Points, in no order, along strands that fork and pass close to each other.
Points whose rows are less than 57 apart are linked; no others are. Some points are linked to none.
j400: 10	12	5	-8	-18	-3	14	0	0	16	11	9	-8	-11	-7	8	-4	-1	-18	-18	0	6	10	29	12	-2	15	7	31	11	1	-4	3	12	6	3	-26	7	6	-16	7	16	-3	21	-29	-1	11	-6	-5	8	4	3
j847: -23	9	-12	33	-3	-9	0	2	13	7	22	-21	-1	-5	24	15	-15	-16	14	5	7	16	-19	-9	11	-22	-3	-3	-5	-18	-9	23	11	-13	9	-26	17	-8	4	3	3	-24	-14	-16	20	12	0	1	2	20	4	10
j607: -1	7	18	5	10	6	-1	5	17	-8	5	-6	-9	-6	-7	-4	8	-18	2	-11	-11	-12	12	21	5	16	10	19	-19	1	19	-1	4	13	-11	1	-11	-14	19	10	7	-15	3	2	-25	-11	-16	-12	11	3	-18	1
j295: 24	-6	8	-16	4	21	0	-8	7	3	-8	7	-11	2	-11	-22	11	6	-18	-14	-1	-6	22	7	-1	19	-5	1	-11	10	17	-5	15	7	-5	14	-15	4	-4	4	16	8	24	17	-24	-3	-6	-6	-1	-19	1	-5
j244: -16	8	-20	24	-18	-13	6	-6	6	10	17	-17	8	2	26	13	-16	-12	0	9	2	12	-6	-18	16	-12	-9	-15	2	-15	-9	10	10	-20	10	-26	12	5	-5	4	5	-13	-11	-18	13	11	4	3	-3	16	13	5
j528: 11	-17	-24	7	-20	-16	19	-8	-2	9	-8	10	3	-9	5	3	-5	19	-10	2	2	16	5	-4	-4	-3	8	-16	7	2	-8	-4	3	3	10	-13	9	8	-17	-5	7	-7	19	4	7	12	8	-2	0	-12	14	2
j234: -3	-22	3	14	-8	-26	24	-11	12	4	8	-1	-10	-9	4	17	7	-3	-10	6	-24	9	6	-5	15	11	17	-12	-16	2	6	-14	4	6	9	-20	17	-5	2	8	13	-23	11	-9	-7	0	-3	-8	29	5	-2	4
j771: 2	3	5	-28	0	-4	-8	1	-23	2	-6	18	6	5	-9	11	-7	-1	-6	5	-6	-7	-5	2	-1	-17	6	4	43	16	-5	-6	-11	-5	13	14	-29	-2	9	-17	-15	42	-21	7	-8	-9	11	5	-5	12	5	-8
j694: -11	-15	-5	-6	4	-23	-1	-12	-19	-6	-1	16	2	-3	8	17	-11	3	12	23	-14	16	-19	-21	-5	-19	15	-16	23	15	-12	4	-6	-16	18	-5	4	-8	1	-6	-11	5	-16	-14	34	-5	20	7	23	13	2	-9
j784: -9	-7	-25	18	-16	-14	6	-11	2	-2	3	-14	11	-1	21	4	-14	0	2	9	-2	19	-8	-22	1	-13	-2	-20	2	-6	-16	7	5	-17	9	-21	21	1	-10	4	5	-13	-3	-18	29	10	7	6	-1	1	13	3
j987: -6	-15	-27	6	-15	-18	-1	-22	-6	-7	-8	-8	18	8	19	-3	-13	2	-4	14	-7	7	-6	-30	-6	-5	-6	-27	2	1	-13	-5	-2	-24	10	-16	15	8	-12	3	3	-3	1	-26	25	8	9	10	6	-8	15	-12
j60: -3	-12	12	-13	2	-14	10	-4	-10	0	6	18	-5	-9	-6	23	0	-6	-7	4	-20	-2	-1	10	8	-9	26	0	26	19	3	-14	-13	2	14	6	-18	-8	14	-10	-5	18	-15	4	-17	-13	15	-5	17	15	-2	-8
j96: -12	-4	19	0	30	3	-22	5	-7	-24	0	-1	-2	9	-3	-5	9	-11	25	17	-18	-4	-23	-21	-15	0	-4	2	-14	3	-1	-6	-14	-12	-5	5	16	-14	14	4	-12	-4	-17	-13	34	-14	-8	13	23	-1	-19	-6
j236: -6	-4	-4	7	-14	-9	4	-15	9	-5	0	-17	5	12	8	-2	6	-4	-14	1	-10	-3	12	-17	15	24	-14	-14	-27	-8	9	-9	11	-6	2	-20	18	6	-3	21	17	-16	11	-22	-12	8	-18	2	10	-1	1	-1
j728: 11	-18	14	-25	15	7	3	3	-10	-4	-12	25	-9	-10	-19	-4	6	7	-9	-1	-15	-5	5	10	-19	0	12	5	11	19	4	-15	-5	14	2	23	-13	-6	3	-11	-3	21	8	20	-4	-13	5	-5	8	-16	2	-4
j959: 11	5	-15	-17	-9	18	-9	-6	-19	3	-12	-3	21	18	5	-17	-3	15	-10	-5	25	-12	7	-9	-8	4	-23	-1	9	-6	-6	-3	-1	-10	-7	13	-12	20	-18	-4	-9	25	3	0	-2	10	2	10	-31	-10	16	-5
j581: 3	14	-10	-2	-15	8	2	12	-11	18	1	8	7	-3	-1	6	-8	8	0	-8	25	4	1	16	4	-18	-3	5	27	-4	-12	15	-3	5	3	7	-15	13	-8	-15	-7	15	-11	18	-4	9	11	0	-31	7	12	8
j968: -19	18	11	23	-4	-14	3	8	10	10	22	-13	-7	-5	5	21	-4	-20	7	-1	-4	-4	0	19	20	-5	13	18	-4	-2	8	4	-1	3	1	-15	-13	-6	20	0	-6	-12	-13	-8	-17	-2	-3	-8	14	31	-14	6
j863: 9	7	-5	6	12	24	-8	22	11	6	-11	-1	0	-2	-11	-19	9	14	12	-10	31	2	-1	7	-14	2	-17	14	-22	-17	-3	12	6	13	-21	12	12	2	-21	-1	-1	-10	13	20	9	8	-8	-1	-31	-17	4	10
j609: -2	22	13	-12	7	17	-12	3	5	-8	4	-4	4	7	-2	-10	1	-19	-8	-9	-6	-19	12	11	10	16	-4	13	9	-1	18	-9	-1	-1	-11	9	-28	-2	23	5	3	16	-10	2	-31	-12	-11	-3	-1	10	-8	-5
j504: -9	-11	14	8	11	-15	8	4	6	-1	11	5	-11	-10	-7	15	4	-6	7	7	-20	-2	-5	5	3	1	21	2	-10	6	6	-6	-8	9	6	-3	10	-11	11	3	-2	-12	-2	-2	-1	-9	4	-8	23	8	-9	1
j969: 7	12	-8	-9	-2	16	-5	3	-7	1	-8	-2	10	9	-2	-12	-1	5	-2	-9	14	-7	5	2	-2	3	-15	7	3	-7	1	1	-1	0	-5	9	-8	8	-10	-1	-6	12	-3	8	-8	4	-2	6	-25	-4	6	3
j55: 0	-13	28	-2	30	9	-4	10	14	-17	-3	3	-15	-13	-13	-4	12	-12	13	0	-24	-16	1	10	-16	12	11	13	-27	7	12	-5	-6	8	-10	14	5	-21	18	16	0	-17	5	6	-9	-19	-13	-17	26	-11	-25	-1
j972: 6	7	-27	9	-32	-3	12	-6	-1	16	2	-7	11	4	12	1	-8	11	-13	-6	22	10	11	-2	9	-1	-10	-12	12	-14	-10	6	6	-6	3	-13	0	18	-17	2	5	-4	7	2	-2	20	3	5	-22	-2	18	8
j716: 28	-1	3	-21	6	25	-5	-7	-2	6	-11	7	-2	9	-8	-27	8	16	-23	-15	11	-7	25	6	-3	17	-11	2	2	9	11	-5	21	3	-8	22	-24	9	-13	-2	13	24	25	20	-21	-2	-1	-2	-14	-19	10	-8
j109: 19	-24	12	-22	16	9	5	6	-12	2	-18	31	-7	-11	-22	-8	9	23	-7	-4	0	2	8	12	-26	-6	9	9	9	24	-3	-12	3	19	0	24	-12	-5	-15	-19	1	20	18	26	0	-13	11	-9	-6	-24	8	-4
j488: 18	-20	4	-27	0	5	1	-26	-6	-12	-15	4	0	11	-5	-14	9	2	-26	-4	-19	-12	20	-11	5	22	-7	-17	-8	17	12	-22	9	-5	4	9	-10	8	0	13	15	12	19	-3	-23	-4	-6	-5	16	-17	-1	-11
j845: -6	-24	10	-16	12	-18	3	-16	-16	-16	-7	16	-1	3	2	8	3	2	0	20	-32	-1	-11	-23	-7	-2	12	-15	4	18	-2	-19	-19	-12	14	2	6	-3	6	4	-7	6	-7	-15	14	-12	11	-2	32	0	-4	-9
j417: 13	-11	-36	0	-31	-6	8	-23	-9	10	-16	-7	22	4	17	-14	-11	22	-19	4	21	6	13	-19	-7	4	-14	-25	6	-3	-11	-9	8	-11	-3	-14	7	24	-25	2	6	-2	18	-12	5	22	7	7	-13	-14	21	-7
j481: 11	-4	-2	-10	-20	-15	22	-14	-8	12	8	12	-7	-7	0	11	-2	2	-25	-13	-13	8	11	16	15	4	19	-6	25	16	4	-13	3	8	13	-3	-21	5	1	-10	10	13	4	11	-28	-1	11	-4	8	4	7	1
j106: -2	9	0	5	6	5	-9	5	7	-7	2	-7	7	9	0	-6	1	-7	10	1	-4	-7	-4	-7	0	6	-10	1	-15	-11	5	1	-6	-2	-5	0	11	1	3	9	-3	-7	-6	-7	2	-2	-11	6	-2	1	-5	3
j777: 1	21	13	-8	17	24	-19	22	3	-3	-4	1	0	-1	-14	-12	0	-9	16	-7	9	-17	-4	17	-13	-4	-3	27	6	-6	2	10	-11	12	-17	20	-15	-8	17	-4	-13	11	-12	11	-5	-12	-5	-1	-22	1	-10	0
j962: -14	20	-8	14	2	8	-17	4	4	-4	8	-25	10	14	17	-2	-7	-12	19	6	11	4	-16	-20	3	-8	-16	-2	-5	-20	-7	16	-5	-20	-2	-11	13	0	1	4	-5	-4	-19	-16	25	6	-3	15	-14	8	-2	4
j210: 10	2	-19	5	0	18	-2	12	0	6	-14	-3	11	1	0	-16	4	26	4	-5	37	9	-1	-6	-14	-3	-19	4	-14	-17	-11	11	8	3	-18	7	12	8	-34	-4	2	-7	19	18	17	18	-4	3	-36	-22	13	5
j565: 19	-17	11	-23	-2	1	10	-28	2	-8	-7	6	-13	2	-1	-10	12	0	-32	-7	-22	-7	21	-3	10	25	4	-16	-3	21	14	-22	12	1	5	6	-15	5	3	9	22	10	23	5	-34	-4	-6	-9	21	-11	-1	-11
j626: -5	23	-4	0	-8	6	-6	18	-8	15	8	0	3	0	0	10	-10	-1	12	-3	24	-2	-8	12	6	-22	-4	9	25	-10	-10	18	-7	-3	4	4	-9	6	1	-12	-11	9	-21	8	1	7	6	0	-26	16	4	7
j546: 8	-17	12	-27	10	2	4	-8	-10	-11	-10	19	-7	-1	-11	-4	6	2	-12	-1	-22	-10	6	2	-9	4	9	-2	10	18	7	-21	-6	6	6	18	-15	-1	8	-3	-1	20	4	10	-15	-15	3	-5	13	-12	-2	-8
j58: -11	-19	2	-8	4	-16	-4	-20	-12	-19	-6	0	9	13	11	1	2	-3	-2	21	-29	-9	-7	-31	1	5	-6	-20	-8	8	-2	-21	-11	-18	11	-5	12	2	3	8	1	1	-7	-27	15	-11	3	4	27	-3	-2	-11
j857: 27	-1	-8	-22	-13	14	10	-13	-8	10	-8	10	2	5	0	-18	0	20	-33	-15	12	-2	23	8	5	18	-6	0	16	11	4	-8	17	3	-5	12	-27	17	-18	-11	12	28	21	14	-26	7	6	1	-16	-12	16	-7
j45: 16	-6	15	-5	-7	1	11	-25	15	-8	-1	-4	-17	2	-4	-7	15	-5	-32	-15	-17	-6	25	4	21	32	5	-8	-12	12	19	-7	17	4	-1	-5	-10	1	5	16	27	-6	22	2	-41	-1	-17	-8	20	-4	-4	-5
j281: 13	-6	-25	-15	-17	4	-2	-17	-21	4	-16	-4	24	14	12	-17	-7	21	-18	1	22	-6	12	-15	-9	3	-19	-14	7	-1	-6	-9	2	-11	-3	3	-5	26	-22	-1	-2	13	14	-11	0	14	8	6	-17	-15	19	-10
j747: -2	-22	19	4	12	-14	15	3	9	-5	8	10	-17	-17	-12	14	6	-3	1	3	-24	3	0	13	-4	5	30	3	-10	11	8	-11	-12	15	7	2	9	-13	10	4	0	-12	5	6	-5	-11	5	-13	31	-1	-11	3
j707: 7	9	7	-7	18	20	-14	22	-1	-1	-10	6	-4	-3	-18	-13	3	4	14	-7	10	-9	-6	12	-18	-5	-5	18	-4	-3	-4	7	-7	15	-14	19	0	-2	-3	-7	-9	5	-2	16	5	-6	-3	-2	-19	-10	-2	4
j120: -10	-3	23	0	31	5	-18	5	2	-26	2	-4	-2	8	-3	-5	11	-16	22	13	-24	-15	-15	-15	-10	8	-7	4	-26	-1	5	-8	-13	-7	-4	7	14	-11	19	11	-7	-8	-9	-14	14	-16	-16	4	25	-5	-24	-8
j455: 2	29	10	-4	-10	18	-1	17	3	19	8	1	-3	-9	-9	-2	-3	-5	-4	-20	17	-4	9	36	4	-6	3	23	29	-2	4	12	1	14	-9	10	-29	4	14	-15	0	18	-13	22	-24	2	6	-5	-26	10	-1	7
j883: -14	8	6	-6	24	6	-30	12	-19	-14	-3	0	-1	10	-5	0	-2	-9	34	16	9	7	-33	-17	-12	-18	-5	4	12	-1	-9	15	-12	-10	-7	5	11	-12	10	-6	-19	8	-26	-5	49	-8	1	20	0	6	-13	-6
j821: 17	-1	10	-4	-4	9	9	-11	15	1	0	1	-17	-4	-10	-11	10	-2	-21	-17	-8	-2	21	13	9	23	4	1	-10	8	19	-2	15	11	-6	3	-12	0	3	9	19	-5	19	12	-31	-2	-11	-6	8	-5	-3	-1
j284: 11	-21	-5	-19	-4	-5	0	-24	-9	-10	-14	1	7	12	2	-11	5	6	-21	0	-14	-12	13	-16	2	17	-13	-19	-12	9	7	-21	6	-8	6	5	2	12	-7	13	11	6	16	-13	-14	1	-4	-2	13	-16	4	-10
j939: 4	7	1	23	-7	-2	10	9	20	9	6	-10	-9	-9	-10	-1	6	0	3	-16	11	7	7	19	5	10	3	9	-18	-11	8	13	9	17	-9	-9	13	-3	-2	9	10	-26	16	9	-12	7	-11	-4	-8	-3	-3	13
j140: -6	-9	-1	-17	2	-24	-2	-10	-27	-3	-3	24	2	1	4	21	-10	1	8	20	-14	5	-17	-15	0	-18	13	-13	35	19	-10	-2	-11	-15	18	2	-8	-4	5	-9	-16	19	-21	-13	21	-11	19	7	18	15	4	-13
j944: 1	10	-13	1	-5	4	-6	-1	-1	-3	-3	-9	13	12	4	-7	-2	2	2	0	6	-3	0	-11	1	5	-16	-7	-7	-15	-2	-2	-4	-8	-2	-5	8	9	-8	5	-3	-1	-2	-7	4	6	-5	7	-13	-3	6	3
j827: -2	16	-15	13	-9	15	-7	4	10	0	-1	-23	14	14	9	-13	0	4	6	-2	21	1	2	-12	2	8	-25	-4	-16	-26	-1	12	2	-9	-11	-6	16	7	-14	12	-2	-7	-2	-6	5	17	-11	12	-26	-5	4	9
j452: 3	5	-23	21	-27	-7	17	1	13	16	8	-13	2	-3	7	3	-4	7	-7	-8	18	19	10	5	10	-1	-8	-9	0	-18	-7	11	12	2	-1	-22	14	9	-13	5	10	-21	10	5	0	20	-3	2	-18	-2	13	15
j535: -12	16	-1	-5	15	11	-27	13	-18	-6	-2	-6	4	10	3	0	-4	-5	30	14	18	4	-32	-16	-8	-23	-9	0	19	-9	-15	21	-9	-15	-3	4	7	-5	4	-10	-18	12	-26	-3	42	-1	2	20	-14	10	-6	-3
j177: -14	10	-11	29	1	5	-4	12	24	-4	11	-28	2	-4	11	-6	-4	-6	19	-3	10	19	-12	-6	-2	-6	-10	1	-24	-23	-5	20	4	0	-6	-17	31	-11	-5	7	5	-28	0	-4	23	14	-10	4	-12	-1	-1	14
j809: -28	24	14	22	11	-10	-9	18	5	8	19	-11	-9	-7	8	23	-7	-23	16	4	-1	-14	-12	25	16	-11	12	26	-2	-3	5	11	-2	-1	-1	-6	-19	-11	33	-4	-16	-8	-20	-10	-11	-8	2	-10	16	34	-23	2
j73: 24	1	-8	-12	-16	7	14	-7	-9	16	-4	16	-2	-5	-3	-6	-1	19	-26	-16	17	5	16	17	2	5	4	5	23	14	-2	-5	11	12	1	9	-24	13	-16	-17	7	26	15	21	-18	7	10	1	-19	-12	14	2
j180: -15	22	-7	24	7	16	-17	16	12	-6	8	-29	6	4	14	-6	-5	-9	26	0	21	10	-20	-9	-2	-12	-16	4	-12	-25	-8	23	-5	-10	-10	-8	22	-4	-1	0	-4	-15	-15	-5	29	11	-6	12	-22	3	-7	9
j704: 7	-17	-7	-9	7	-4	1	4	-11	-4	-15	20	3	-7	-10	-6	3	25	8	13	3	11	-7	-7	-26	-10	4	-6	1	13	-12	-4	-7	7	3	11	10	-2	-18	-13	-9	4	13	12	28	-1	9	2	-2	-18	7	0
j766: 7	-16	-14	-4	-3	-9	6	-1	-7	-1	-10	12	2	-7	-6	-2	0	19	2	7	0	13	-3	-6	-16	-8	4	-8	-1	6	-9	-5	-4	7	7	2	10	2	-16	-10	-1	-3	13	8	20	2	9	-1	1	-14	8	4
j203: -12	14	13	18	-8	-11	11	6	14	9	20	-5	-11	-10	0	20	-2	-17	-2	-11	-8	-2	6	26	20	1	19	17	-3	3	10	-1	1	12	0	-11	-16	-7	19	-1	-1	-11	-6	1	-25	-3	0	-12	15	22	-13	4
j835: -6	20	-7	-2	2	10	-15	12	-11	0	-3	0	5	6	2	4	-6	0	21	9	19	2	-18	-4	-3	-21	-9	2	20	-11	-14	18	-12	-9	-1	5	1	4	-1	-7	-15	11	-21	1	23	3	6	10	-21	7	0	0
j459: -10	-9	1	10	0	-14	3	18	3	8	12	18	-14	-20	-13	24	-10	5	20	7	4	19	-16	19	-7	-28	24	0	16	2	-11	20	-9	11	10	0	13	-13	1	-13	-5	-8	-3	12	23	2	22	-11	8	10	0	8
j149: -10	-6	20	-10	11	-12	0	6	-11	-1	8	17	-10	-8	-10	24	-3	-9	4	9	-16	-4	-12	8	1	-15	26	10	26	16	-1	-4	-14	3	11	11	-13	-13	22	-8	-17	16	-21	-1	-4	-13	15	-5	19	21	-8	-8
j404: -16	-16	6	6	12	-26	3	-8	-6	-6	10	9	-5	-7	10	23	-8	-7	8	24	-23	9	-21	-17	4	-16	20	-11	5	10	-3	0	-7	-12	16	-10	11	-12	10	-3	-9	-3	-16	-18	24	-10	16	3	34	18	-3	-5
j911: -21	10	-6	34	1	-5	0	8	21	1	19	-28	-2	-6	18	6	-10	-12	20	2	3	17	-15	-6	7	-14	-2	3	-17	-19	-4	22	8	-6	1	-23	27	-12	4	4	3	-29	-6	-13	24	10	-6	3	-1	10	-3	12
j243: -7	-7	29	3	28	8	-8	9	12	-19	0	0	-9	-3	-5	-5	12	-16	18	5	-22	-17	-1	-1	-12	12	1	12	-33	2	10	-6	-9	5	-9	12	8	-16	19	16	-1	-18	-1	-5	-3	-17	-18	-9	25	-8	-25	-5
j380: -3	5	5	11	8	3	-7	7	14	-8	3	-12	1	3	-3	-8	7	-7	14	-1	-5	-4	1	-5	-2	12	-10	4	-28	-12	8	1	0	4	-6	-4	18	-6	3	15	3	-18	3	-6	1	-2	-17	1	2	-5	-11	3
j750: 4	-21	27	-5	23	4	9	5	11	-8	0	13	-22	-19	-21	0	10	-7	2	-5	-21	-10	6	20	-15	12	23	11	-13	13	13	-10	-6	16	-3	14	1	-16	14	9	5	-8	9	15	-13	-18	-2	-16	27	-10	-17	1
j167: -2	16	-19	13	-16	17	-1	4	12	8	-2	-24	11	10	11	-13	1	11	-1	-4	32	8	5	-7	3	8	-26	-5	-11	-32	-4	18	9	-4	-15	-9	13	11	-20	9	1	-12	3	2	3	24	-10	9	-35	-4	11	13
j187: 12	-22	-31	2	-27	-16	16	-19	-7	9	-14	6	13	-6	10	-3	-8	22	-13	5	4	16	8	-12	-8	-2	2	-24	8	7	-12	-9	5	-3	9	-15	9	16	-20	-6	6	-6	21	-5	10	15	10	-1	-1	-17	18	-6
j250: 4	-10	7	-9	-8	-18	20	-9	-5	6	7	15	-8	-8	-1	20	1	-5	-18	-3	-22	4	7	11	15	-1	28	-3	23	19	4	-17	-6	4	14	0	-17	-2	8	-8	4	14	-4	4	-22	-9	13	-8	22	11	3	-3
j772: 12	-2	2	-4	18	19	-8	17	5	0	-14	9	-4	-4	-18	-17	10	12	10	-8	15	-2	0	8	-19	-1	-10	12	-15	-4	-2	4	2	15	-14	17	6	-2	-14	-5	-2	-4	13	21	8	-2	-5	-1	-19	-19	1	6
j567: -16	-4	12	-3	28	-2	-21	-1	-17	-18	0	3	-2	10	2	2	2	-9	27	21	-11	4	-28	-22	-10	-11	2	-2	3	7	-5	2	-13	-15	1	1	13	-15	13	-1	-14	4	-23	-15	45	-12	1	18	23	8	-15	-8
j51: -13	-7	9	10	14	-17	1	5	6	-5	13	2	-6	-5	0	17	-3	-9	14	14	-19	1	-14	-3	5	-7	16	-1	-4	3	2	-1	-6	-1	9	-7	12	-12	14	-2	-7	-11	-11	-11	12	-8	6	-1	25	15	-9	1
j374: -1	9	-9	21	-15	-2	9	8	14	11	7	-12	0	-3	0	1	1	0	3	-7	14	11	5	8	8	2	-5	0	-9	-17	1	12	7	9	-4	-14	14	3	-4	6	7	-22	6	5	-4	13	-7	-1	-13	2	3	14
j738: -15	6	17	-3	14	-12	-7	11	-9	2	13	9	-7	-4	-3	26	-8	-13	13	11	-10	-6	-17	9	7	-20	16	12	22	10	-2	6	-9	-3	8	7	-14	-11	25	-10	-19	11	-28	-6	-1	-11	10	-1	17	28	-11	-8
j432: -8	8	-3	10	-13	-8	2	-12	8	-2	5	-18	9	15	10	0	4	-9	-13	-4	-8	-9	11	-11	19	18	-14	-7	-18	-12	10	-7	7	-8	0	-18	7	7	0	16	8	-10	0	-21	-15	3	-17	4	4	9	0	-1
j593: 10	6	-22	2	-9	18	0	11	-6	7	-12	-2	14	1	7	-11	0	27	3	-1	41	8	-1	-8	-12	-11	-18	2	0	-15	-15	9	5	2	-12	4	4	11	-33	-10	-5	4	13	14	18	21	5	2	-39	-16	18	5
j940: -2	-3	3	-26	0	-13	-9	-1	-29	-2	-8	25	5	5	-7	14	-7	2	4	14	-5	-1	-12	-8	-4	-21	8	-1	43	19	-11	-2	-13	-8	15	13	-19	0	5	-16	-19	35	-23	-2	6	-10	15	9	1	13	3	-11
j146: 7	3	14	5	15	14	-4	18	21	0	-4	4	-16	-14	-22	-11	6	-4	11	-16	7	-6	6	30	-12	9	7	22	-20	-2	10	8	5	24	-19	14	-1	-12	8	3	2	-17	12	19	-9	-7	-6	-12	-8	-12	-13	10
j237: 8	2	6	20	-7	3	8	1	23	1	2	-12	-16	-5	-12	-10	15	-1	-1	-14	4	3	15	14	7	22	-1	6	-32	-10	17	12	15	16	-9	-10	16	-6	-3	16	14	-32	22	6	-18	5	-19	-5	1	-8	-5	9
j763: 7	-17	-3	-6	-8	-8	3	-20	2	-9	-10	-8	3	12	2	-9	7	3	-16	1	-14	-7	13	-18	5	23	-13	-21	-30	1	7	-12	10	-6	4	-5	15	6	-6	21	18	-11	18	-16	-13	4	-15	-1	16	-14	-1	-7
j493: 4	25	3	-8	-8	22	-3	17	-7	20	0	6	3	-5	-6	-4	-3	4	-5	-15	28	-3	5	26	-1	-8	-6	22	31	-4	-6	11	1	14	-7	15	-27	10	-1	-19	-5	27	-10	25	-13	6	7	-2	-37	4	8	5
j139: 2	14	11	0	-6	1	8	11	7	13	12	5	-8	-13	-11	9	-3	-7	-3	-19	4	-1	8	34	7	-2	17	17	18	5	4	3	0	15	-1	5	-20	-3	13	-12	2	6	-3	18	-23	-4	5	-8	-5	8	-4	7
j974: 18	5	-15	-5	-21	6	14	3	-11	21	-2	12	5	-5	-1	1	-4	20	-13	-12	24	8	10	16	1	-8	-1	4	23	4	-12	3	5	11	4	4	-17	14	-19	-19	0	16	11	23	-8	12	11	-1	-30	-5	19	7
j57: -17	16	-6	12	-5	-1	-6	-8	11	-4	8	-28	13	21	21	-2	-4	-12	-1	6	-3	-9	-1	-24	14	14	-23	-8	-24	-22	4	-3	3	-19	-3	-22	15	6	0	15	1	-10	-9	-34	2	4	-14	10	1	10	0	0
j421: 7	4	-27	3	-22	4	7	0	-5	14	-4	-4	12	0	9	-3	-6	17	-6	-1	28	11	2	-4	-3	-8	-14	-7	11	-13	-15	8	4	-3	-2	-6	2	15	-22	-5	-2	1	8	6	11	20	6	4	-29	-9	17	7
j323: -18	15	-13	19	-4	6	-11	-4	9	-5	10	-30	16	17	27	-6	-8	-12	9	6	6	2	-10	-26	7	0	-26	-10	-15	-25	-5	10	2	-26	-6	-21	19	4	-6	12	0	-8	-15	-29	22	8	-5	17	-12	9	4	2
j790: 20	-16	5	-15	17	17	-2	10	-5	-3	-19	22	-5	-7	-21	-18	13	19	-1	-8	11	-4	6	9	-23	0	-1	12	-11	11	-1	-4	10	15	-9	25	-3	-2	-21	-10	2	5	20	27	5	-5	1	-6	-16	-28	5	-2
j315: -25	17	15	12	18	-13	-14	14	-2	7	16	0	-10	-5	1	27	-9	-22	19	10	-2	-14	-23	16	12	-16	14	21	7	3	2	11	-8	-2	2	-1	-16	-13	30	-6	-19	-2	-24	-10	-3	-11	5	-6	21	37	-21	-2
j202: -9	8	18	9	-1	-10	14	-6	14	1	15	-8	-13	-10	2	15	5	-22	-15	-9	-21	-7	9	21	23	12	25	14	-3	10	15	-14	2	8	0	-12	-22	-8	22	1	6	-5	0	-2	-35	-9	-8	-12	28	22	-12	-2
j906: -7	-14	-15	-6	-12	-21	0	-28	-13	-11	-9	-8	19	13	17	-1	-10	-1	-11	16	-18	-6	0	-32	1	6	-11	-29	-4	4	-5	-21	-5	-23	10	-16	11	12	-6	8	7	1	0	-35	14	0	7	5	18	-3	8	-16
j43: 2	-23	9	-25	8	-8	1	-14	-17	-16	-11	16	2	7	-3	3	3	0	-9	10	-26	-12	-1	-13	-6	0	7	-11	9	20	1	-24	-13	-5	14	12	-8	1	7	1	-5	15	-2	-7	-2	-14	3	-2	18	-7	-2	-11
j312: 4	1	10	14	7	8	-4	3	19	-8	-1	-14	-6	3	-6	-16	14	-8	4	-8	-2	-6	12	0	2	21	-14	1	-43	-14	17	7	12	6	-10	-5	16	-6	1	24	11	-28	13	-6	-14	1	-30	-4	6	-9	-12	3

A fork is a point with three links, a tip a point with one. Leave the first point through the second and follow the links. Name the first fork or tip that comes.
j567; j883: j581
j417; j187: j704
j694; j140: j771
j987; j906: j772
j704; j766: j944

A fork is a point with three links. Follow the links from the first point to the second and name the forks in between, in order.
j857; j567: j581
j452; j959: j944
j790; j939: j772

Name the points in between on the shortest way along the links from the first point to the second, in order.
j51; j567: j504, j747, j750, j55, j243, j120, j96
j203; j315: j968, j809
j728; j847: j546, j43, j845, j58, j906, j987, j784, j244
j315; j139: j738, j149, j60, j250, j481, j400
j404; j771: j694, j140, j940
j883; j581: j535, j835, j626
